Points on a hilly landscape, in no order, each with its height.
A climber steps from a point to the highest of its 4 nearest points, and stops where none of them is higher. Distance is the straight distance between rows; heights are no part of it.
(593): [151 106 135  98  91 219 113 130 100 177 103 115 102 150 154 142 132 109]  h=216
(602): [105 138 132 129 165  87 183 101 132 145 175 127 140 105  70 166 142 127]  h=631
(611): [132  82 144 149 147  52 129 183 138  92 123 174 151 116 178 128 114 144]  h=691
(327): [139 159 125 117 107 121 120  92  97 175  58  84 113 115 135 132 127  89]  h=312
(133): [143 106  88 102  85 180  93  85 181 139 167 147 135 166 136 100 131 129]  h=620
(634): [109 106 107  81 120 129 130 112 148 109 173 101 143 134 122  61 114 187]  h=19
(13): [111 154 121 173 110 166 122 154 151  85 143 140  98 108 124 107 122 129]  h=99
(12): [128  98 121  99 120  92 100 150  97  43 128 124 164 196 128 112 159 176]  h=278
(481): [141 177 167 155 159 141 108  78 132 147  68 123 108 116  97 150 120  99]  h=205
(239): [114 139 179 121 161 161 135  63 131 148 131 115 146 139 103 139 146  62]  h=491
(460): [111 150  93 142 110 107 128 154 119  80 167 134 122 118 152  86 122 145]  h=253
(67): [145 125  88  85  88 197 135 104  81 188  89  71 120 114 109 142 111 122]  h=265
(522): [153 122 130 116 148  70  83 170 142  49  82 153 192 142 124  97 143 165]  h=562
(278): [104 152 174 147 173 134 161  53 136 148 146 145 143 134  80 153 137  88]  h=509
(112): [119 146 134 147 111  98 129  54  83 179  78 123 122 104 138 110 114  57]  h=353
(320): [117  89 134 100 114 104 153 151 116  51 166 109 138 165 154 110 109 182]  h=349
(485): [129 127 125 132 160 130 168 170 133 118 171 103 106  95 121 120 119 144]  h=571
(81): [125 155 155 136 164 138 155  96 143 140 142 118 133 129  69 151 166  99]  h=610
(115): [123  91 137 111 144  99 162 165  95  96 167  98 138 116 163 125 121 154]  h=477
(429): [132 131 112 140 154  82 174 175 106 131 165 126 115 109 112 162 145 140]  h=652
(27): [159 151 153 136 122 155  77 132 137 152  61 113  87 109 145 134 114 105]  h=117
(170): [134  91 148 136 166  35 146 175 135 150 118 161 164 131 141 185 138 156]  h=717
(565): [156 135  98 116  89 178 111 122  82 181  75  92  84 135 158 140 108 119]  h=187
(583): [145 143 168 105 136 178 123  97 134 153 116  99 128 147  93 143 167  72]  h=397
(471): [143 121  95 127  76 179  62 114 134 149  71 132  87 136 189  85  90 125]  h=560
(487): [125 142 168 124 135 119 126  59  92 160  97 112 140 137 112 124 134  71]  h=416
(404): [118 139 125 105  99 132 150  74  61 184  85  78 145 121 130 116 115  81]  h=355
(514): [134  67 151 141 158  58 146 194 113 112 133 130 146 124 167 166 121 139]  h=700
(376): [122 161 126 178 141 133 139 137 145 113 126 142 110  97  82 181 123 114]  h=438
(558): [122 139 111 128 110 186 104 115 169 119 170 158 107 141 127  75 132 130]  h=186
(482): [127 112 132 135 124  34 102 172 133  54 101 151 186 128 162 100 124 147]  h=635
(464): [ 97 140 106 140 142  64 168 142 109 149 159 155 141 126  95 193 142 131]  h=678
(169): [124  80  88  70 126 119 120 122 131  75 155 110 150 175 104 102 136 215]  h=106
(505): [102 118 123 123 150  42 175 144 102 157 155 128 141 125 120 193 143 133]  h=682
(541): [144 119 135 116 120 200 122 135 163 160 169 123 122 138 142 108 143 101]  h=707
(331): [133  96 141 150 164  58 143 191 131 134 116 180 155 131 157 159 127 157]  h=710
(554): [118 169  70 130  85 117 124 160 141  69 150 149 131 125 123  78 130 155]  h=195
(337): [115 157 115 177  86 175  98 131 156  65 118 140 106 109 132 104 112 146]  h=73
(238): [143 151 142 148 153 185 121 132 151 128 117 119 113 115 101 144 133 106]  h=198
(254): [123 153 129 146 160 118 160 136 132 125 150 137 115 107  79 172 150 107]  h=586
(130): [145 131 139 126  99 196  98 114 153 131 132 133 107 149 144 100 121 120]  h=311
(302): [126 167 132 162 127  90 117  72 108 189  64 127 112  91 139 114 115  74]  h=288
(363): [164 135 141 113 120 209  95 132 117 148  84 107 103 143 146 137 127 118]  h=325
(584): [ 99 132 182 172 161 125 142  54 125 159  91 160 128 105 116 132 119 118]  h=388
(45): [129 133  65  97 114 153  98 119 172 137 178 121 128 150 117  61 131 169]  h=178
(149): [133 150 167 116 165 151 164 115 160 152 169 103 141 112  71 144 168 103]  h=525
(71): [141  86 142 105 159 113 173 169 118 103 171  90 125 117 132 140 116 163]  h=494
(427): [ 86 163 143 179 148 124 146  88 123 131 124 166 124 117  80 178 120 128]  h=404
(235): [129 115  83  93 115  89 108 137 124  71 127 112 135 156 126  88 131 186]  h=238
(645): [149 115 130 130  92 199  73 116 135 142  88 124 100 127 182 108 104 127]  h=731
(423): [144  95 113 114  64 210  80  91 126 140 106 136 114 155 163 118  98 119]  h=473
(50): [148 129 153  99 155 179 152 154 169 160 195 111 120 110 118 108 150 119]  h=373
(351): [139 143 113 136  97 187  72 101 173 103 113 149 101 154 142  90 120 141]  h=179
(309): [124 136 101 163 138 108 132 192 113 110 150 158 123  84 146 162 124 125]  h=624
(636): [126  91 115 160 127  64 141 196 128 138 124 177 147  96 161 153 117 122]  h=693
(19): [104 115 119  99 110  93 148 161 108  84 166 103 136 146 158  90 116 156]  h=374
(38): [ 91 127 139 121 136  32 160 160 130 172 127 179 164 153 125 180 146 153]  h=704

Where does a climber stop that starts at each point below?
(67) => (81)
(302) => (81)
(427) => (170)
(13) => (170)
(327) => (81)
(112) => (81)
(522) => (170)
(115) => (170)
(565) => (645)
